Points on a hilly landscape, in no order, each with its height.
A ball rolls from a point to whichever of its 2 nearest points has the largest drop for the distance, and stops where none of them is lower. Distance is the straight distance between rows; heights are no part of it.
K997: 40; 9; 0; 32; 23; 21; 7; -9; 2; -22; 16; 0; -5; 10; -25; -15; 10; 4; 21; -27  height 293
K240: -25; -2; 11; 20; 6; -13; -13; -34; -13; 4; 4; -9; 16; -25; 20; 23; 8; -28; 0; -27  height 51
K794: 35; 6; -27; -6; 10; -1; -34; 26; -10; 8; 24; 25; -5; 17; -16; 9; 17; 19; -19; 10  height 441
K778: -7; 44; 5; -1; 13; 3; 53; -5; -11; -5; -3; 11; 18; 5; 8; -21; 5; 0; -36; 29  height 230
K947: -26; -10; 22; -27; -6; -48; 11; 18; 37; 0; 8; 6; 6; -11; 6; 12; -18; 22; -3; 9  height 767
K410: -41; 16; 28; -2; 20; -15; -7; 18; 20; -42; -37; -14; 39; -21; 20; -25; -5; 16; -3; -1  height 110
K282: 12; 11; 18; -23; 18; -7; -7; -12; -7; 13; 15; -47; -20; 50; 9; -15; 14; -4; -17; 6  height 247
K922: -4; 32; -27; 36; 11; 13; -6; 18; 24; -13; -14; -8; 2; 16; 30; -11; -15; -8; 16; -25  height 443
K867: -23; 24; 6; 7; 4; 8; 2; 32; 24; -25; -3; 20; -6; -26; -25; -3; -2; -11; -28; 12  height 359
K446: 6; -3; -24; 3; -11; -10; -10; 2; 16; 6; -9; 35; -11; -11; -21; 23; 0; -6; 13; 7  height 536
K673: -17; -36; 4; -14; -7; 17; 17; 15; -1; -7; 21; 19; 7; -24; 10; -20; -43; 17; 1; -13  height 357
K856: -25; -4; 6; 17; 7; -11; -6; -5; -7; -14; 8; -3; 26; -11; 13; -32; -19; 2; 3; 19  height 290
K85: -33; 9; 1; 3; 7; -26; 5; -40; -18; -8; -8; 5; 22; -49; 39; 20; 28; -3; -14; -17  height 167
K489: -13; -11; 2; 9; 15; 8; -13; 14; 18; -29; -3; 12; 6; 11; -19; -19; -55; -7; 7; -19  height 488
K108: 11; -2; 0; 8; 3; -26; 1; 5; 32; -26; 36; 41; -8; -22; -4; -23; -9; 12; 1; -4  height 483
K621: -20; -22; 37; 18; 5; -9; 1; -10; 20; -1; -31; -16; 17; -9; -30; 3; -14; 6; 25; 10  height 269
K370: 26; 5; -14; -7; 8; 5; -19; 1; -28; 5; 19; 11; 5; -10; -9; -11; 33; 49; -17; 25  height 410
K409: -8; -27; 21; -5; -19; 6; 17; -14; -14; 16; -12; 14; 6; 5; -50; 19; -32; -6; -8; 7  height 388
K946: -31; 23; 7; -12; -8; 9; 5; 16; 9; -41; -35; 2; -13; -29; 4; 0; 14; -12; -15; 4  height 343
K705: 39; -24; -9; -32; -31; -8; -10; -7; -10; 42; 6; 15; -25; 29; -10; 7; 22; 1; -7; 20  height 655
K421: -9; -7; 25; -25; 22; -11; -18; 2; 7; -5; 16; -30; -7; 29; -10; -32; -3; 5; -7; 22  height 202
K924: -31; 31; -1; -3; -8; -10; 20; -11; -5; -25; -15; 11; 2; -45; 26; 11; 25; -12; -21; -9  height 260
K649: 26; -18; -9; -20; -11; -12; -28; -3; -37; 4; 54; 11; 0; 2; 6; 20; 6; -8; -17; -9  height 613
K999: -1; 9; 10; 25; -27; 6; 42; -3; 43; 13; -22; 15; -10; -20; -15; 13; -2; -7; 16; 3  height 234
K230: 1; 9; 27; 27; 5; -6; 37; -11; 38; 15; 8; 8; 5; -22; -21; 21; 15; 8; 1; -2  height 99
K942: -19; 22; 9; -28; -14; -25; 29; -23; 8; -19; -31; 0; -14; 13; -6; 6; -2; -20; -3; 3  height 349
K590: 14; -3; -14; -12; -18; 13; -29; -12; -42; -3; -17; 4; -15; -5; -27; 22; 35; -33; 1; 15  height 794
K311: 30; -34; 10; 6; 5; 10; -19; -18; -13; -9; -1; -19; -4; -1; -21; 21; 25; 7; 47; -24  height 482
K522: -7; -2; 3; -34; -9; -7; 5; -20; -9; -11; -46; -7; -24; 23; -29; 12; 10; 4; 0; -4  height 402
K983: -14; -24; 20; -33; -11; -17; -11; 27; 30; 27; 13; -13; -13; -8; -8; 18; -11; 11; 2; 7  height 792
K26: 2; -1; -14; 2; -3; -9; -42; 20; 16; 2; 8; -28; -2; 27; 27; -19; -6; -26; 26; 0  height 774
K873: -9; -1; -24; 16; -36; 16; 7; 35; 18; 26; -3; 19; -6; -7; 32; 4; -22; -16; -1; 14  height 595
K504: 15; 5; 24; -3; 16; 19; 30; -7; 28; 8; -19; -32; -26; 13; -23; -15; 19; 23; 25; -3  height 396
K640: -8; 5; 2; 18; -3; -27; 37; -49; -12; 0; 10; 1; 13; -8; 34; -4; 0; 7; 13; -4  height 245
K359: -5; -3; -12; 0; 1; 24; -21; 19; -11; -16; 2; 12; -4; 19; -22; -24; -35; -25; -12; 10  height 532
K758: 31; -21; -3; 15; 13; 20; -21; 17; -10; -3; 1; -7; 24; -12; -18; 41; 19; -18; 25; -27  height 523
K837: -30; -32; 34; -20; -8; 0; 7; -8; 4; -19; -28; -3; 1; -13; -41; 4; -28; -2; 12; -1  height 333
K416: 25; 8; -19; 32; 0; -13; -29; -19; -25; -3; 23; -1; 16; 27; 11; -24; 4; -24; 16; 16  height 395
K670: -16; 7; -21; 22; -39; -9; 13; 32; 24; 2; 8; 30; -11; -42; 34; 0; 2; -1; -13; 5  height 515
K316: -1; -3; -13; -21; -15; 15; 21; -11; -27; 31; 2; 1; 0; 9; 30; -1; 3; -2; -16; 18  height 741
K232: -23; -1; 6; 36; -33; -16; -18; 5; 17; -22; 1; 14; 11; -23; 4; -36; -13; -14; 2; 31  height 355
K720: -12; 0; -2; -18; -10; -14; -14; -10; 6; 4; -5; -40; -14; 21; 45; -37; -2; -19; 14; 12  height 798
K125: 8; -40; -6; -1; -3; 30; 15; 5; -13; 4; 8; 19; 0; -28; 0; 2; -8; 29; 20; -19  height 420
K365: 0; -10; 24; -16; 22; -22; -32; -15; -6; -17; 22; -17; -3; 4; -33; 2; 10; 6; -1; 0  height 153
K371: -25; 26; -8; -18; 10; -5; 13; 31; 25; 7; -39; 10; 8; -14; -2; 37; 2; 20; -9; 5  height 701
K929: -8; 10; 7; -5; 1; 16; 28; 28; 9; -9; 2; 22; 4; -13; -5; -21; -3; 11; -33; 25  height 297
K172: -1; 1; 3; 5; 17; -3; -8; 12; 42; -27; 10; 7; -11; 0; -15; -18; -17; 7; 14; -25  height 437
K507: 0; -8; -33; -14; -10; 13; -5; 4; -26; 29; -17; 0; 1; 4; 30; 21; -8; 6; 13; -8  height 710
K635: 9; 28; 1; -20; 15; 23; 22; -4; -12; 15; -17; -34; -24; 38; 20; -14; 26; 3; -26; 1  height 296
K99: -1; -16; -6; 28; -26; -12; -11; 19; 23; -10; 31; 28; -7; -27; 10; -21; -12; -10; 6; 6  height 424
K768: 14; -17; 20; 2; -5; 8; 3; -37; -19; -5; -37; -30; -10; 6; -28; 9; 23; 19; 21; -8  height 445
K454: 39; -46; -3; -27; -25; -2; -23; 13; -21; 21; 35; 19; -4; 6; -17; 9; 12; -16; -2; 14  height 634
K524: -18; 1; 0; 2; 23; -4; -10; -11; -24; -6; -23; -9; 24; 35; -9; 4; -36; 4; -5; -1  height 309
K303: -10; 8; -9; 31; 0; -19; -10; 2; 33; 10; -13; 26; 16; -14; 8; 25; -19; 5; 9; -14  height 604
K341: -7; -1; 3; 2; 13; 32; 18; -12; -41; -10; 27; -12; 1; -15; 19; -11; -7; -4; -15; -27  height 231
K631: 29; 4; -39; -5; -16; -11; -25; 24; 14; 21; 20; 32; -14; 7; -10; 11; 7; -6; 8; 18  height 484
K82: -38; 8; 25; 26; 11; -25; -11; 13; 23; -30; -3; -1; 28; -19; 13; -17; -27; 6; -21; -12  height 207
K644: -9; -11; -5; -28; -22; 29; 5; 7; -12; 22; -16; 14; -13; 6; 14; -27; 5; -23; -28; 38  height 760
K779: 3; -1; -16; -3; -8; 5; -24; -1; -43; 6; 33; 8; 15; -5; 3; 23; -2; -43; -18; -3  height 590
K382: -16; 5; 0; -9; -28; -7; 6; 6; 20; 5; -13; -28; -24; -12; 44; -28; 19; -15; 11; 21  height 820
K261: 14; 21; -33; 33; 9; 2; -27; 39; 27; 14; 10; 15; 18; -6; 12; 29; 0; -7; 5; -11  height 637
K398: -29; -2; 6; -28; -4; -22; 38; 26; 26; 8; -19; 11; 15; -11; 20; 17; -24; 33; -1; -7  height 740
K540: -18; 25; -26; -6; -4; 3; 4; 31; 9; 25; -31; 11; 1; 12; 10; 14; -20; -3; -9; 27  height 658
K535: 2; 9; -9; -3; 21; 13; -3; 1; -14; -5; -4; -5; 4; -17; -3; 8; 30; 29; -4; 1  height 375
K145: -15; 14; 2; 7; 25; 3; 5; -31; -33; -18; 18; -8; 4; -9; 13; 20; 0; -20; -27; -46  height 160
K207: 29; -2; 3; 6; 1; 31; 18; 18; 31; 27; -9; -7; -13; 26; -12; 0; 0; 1; 18; -5  height 422
K611: -1; -14; 2; -14; -21; 38; -4; -8; -33; 2; -14; -5; -19; -15; -5; -18; 24; -28; 6; 20  height 778
K204: 13; -2; -25; 0; -6; 18; -31; 40; -5; 9; 1; -3; 8; -21; 8; 40; 22; -24; 6; -11  height 573
K120: -13; -11; -6; -19; 11; -25; -9; -26; -15; -9; 5; -18; 2; 29; 17; 10; -35; -1; 9; -34  height 238
K434: 14; 18; -8; 19; -23; 14; 36; 20; 45; 27; -11; 23; -22; 10; -19; 5; 2; -22; 2; 11  height 337
K178: 7; 20; 17; 1; 9; -21; 33; -32; -27; -4; 8; -2; 14; 12; -11; -20; 23; 21; -32; 33  height 175
K573: 7; -2; 14; -3; 3; -15; 30; -44; -21; 6; 35; -14; 0; 11; 0; -15; 2; -4; -13; 10  height 221
K304: 26; -31; -3; 2; 2; 27; 6; -6; -31; 3; -6; 3; 0; 9; -12; 2; -6; 51; 5; -21  height 464
K706: -8; 0; 9; -21; -1; -15; -43; 33; 28; 10; 4; -24; -14; -4; -16; 30; 9; -11; 8; 5  height 814
K432: -12; 14; -1; -8; -15; -31; 24; -24; 32; 0; -15; -7; -21; 5; 15; 10; -15; -13; 17; -24  height 262
K546: 13; 6; -17; 16; 15; 33; -20; 22; -41; -7; 21; 5; 22; 17; -13; -7; -6; -33; -17; 4  height 563
K386: 56; -2; 1; -8; -27; -15; 6; -22; -13; 36; 21; -2; -22; 47; -9; -2; 27; 20; -23; 20  height 673
K449: 15; 2; -35; -16; 10; 2; -27; 16; -5; 13; -4; -18; -11; 21; 33; 2; 4; 8; 26; -8  height 744
K309: -2; 1; -14; 15; -8; -31; 5; -39; 2; -2; 7; 5; -2; 10; 32; 10; -24; -13; 29; -35  height 115
K988: 34; 19; -25; 23; 32; 30; -11; 15; 11; -16; 0; -1; -6; 19; 1; -13; 0; 7; 28; -31  height 354
K495: -3; 15; -22; 14; 12; -18; -23; -30; -37; 4; 1; -9; 22; 37; 12; -4; -15; -15; -4; 19  height 358
K537: -7; -7; 38; -5; 36; -20; -17; -10; 14; -17; -21; -22; 14; 10; -45; 3; 6; 24; 8; 10  height 203
K482: 3; -12; 6; 12; 9; 30; 14; 8; -9; -18; 47; 7; -1; -14; 8; -32; -14; 1; -14; -19  height 286
K750: 20; -35; 16; -11; -2; 30; -5; -16; -50; 20; -13; -22; 18; 21; -15; 1; -1; 45; -10; 3  height 489
K460: 1; 17; 0; 15; 24; -11; 28; -26; -3; 1; 5; -13; 16; -15; 30; -7; 25; 35; 11; 1  height 314
K426: 11; 8; 24; -15; 12; 42; 28; 1; -7; 11; -27; -23; -23; 9; -23; -4; 24; 22; -18; 2  height 348
K895: 19; 3; 22; 38; 27; -2; 3; -18; 18; -6; 19; 5; 9; -22; -26; 14; 24; -6; 21; -20  height 216

Call two points neighbours if one is among the 2 nearest of the other. Go from one point of each pair to the other, from neighbour to neighbour, staying as low as possible. Name the highest point that can't be avoided.
K365, K230: K207
K178, K240: K867
K410, K172: K108

For each start below, name the point where the ball stops.
K261: K309
K750: K309
K947: K410
K304: K240
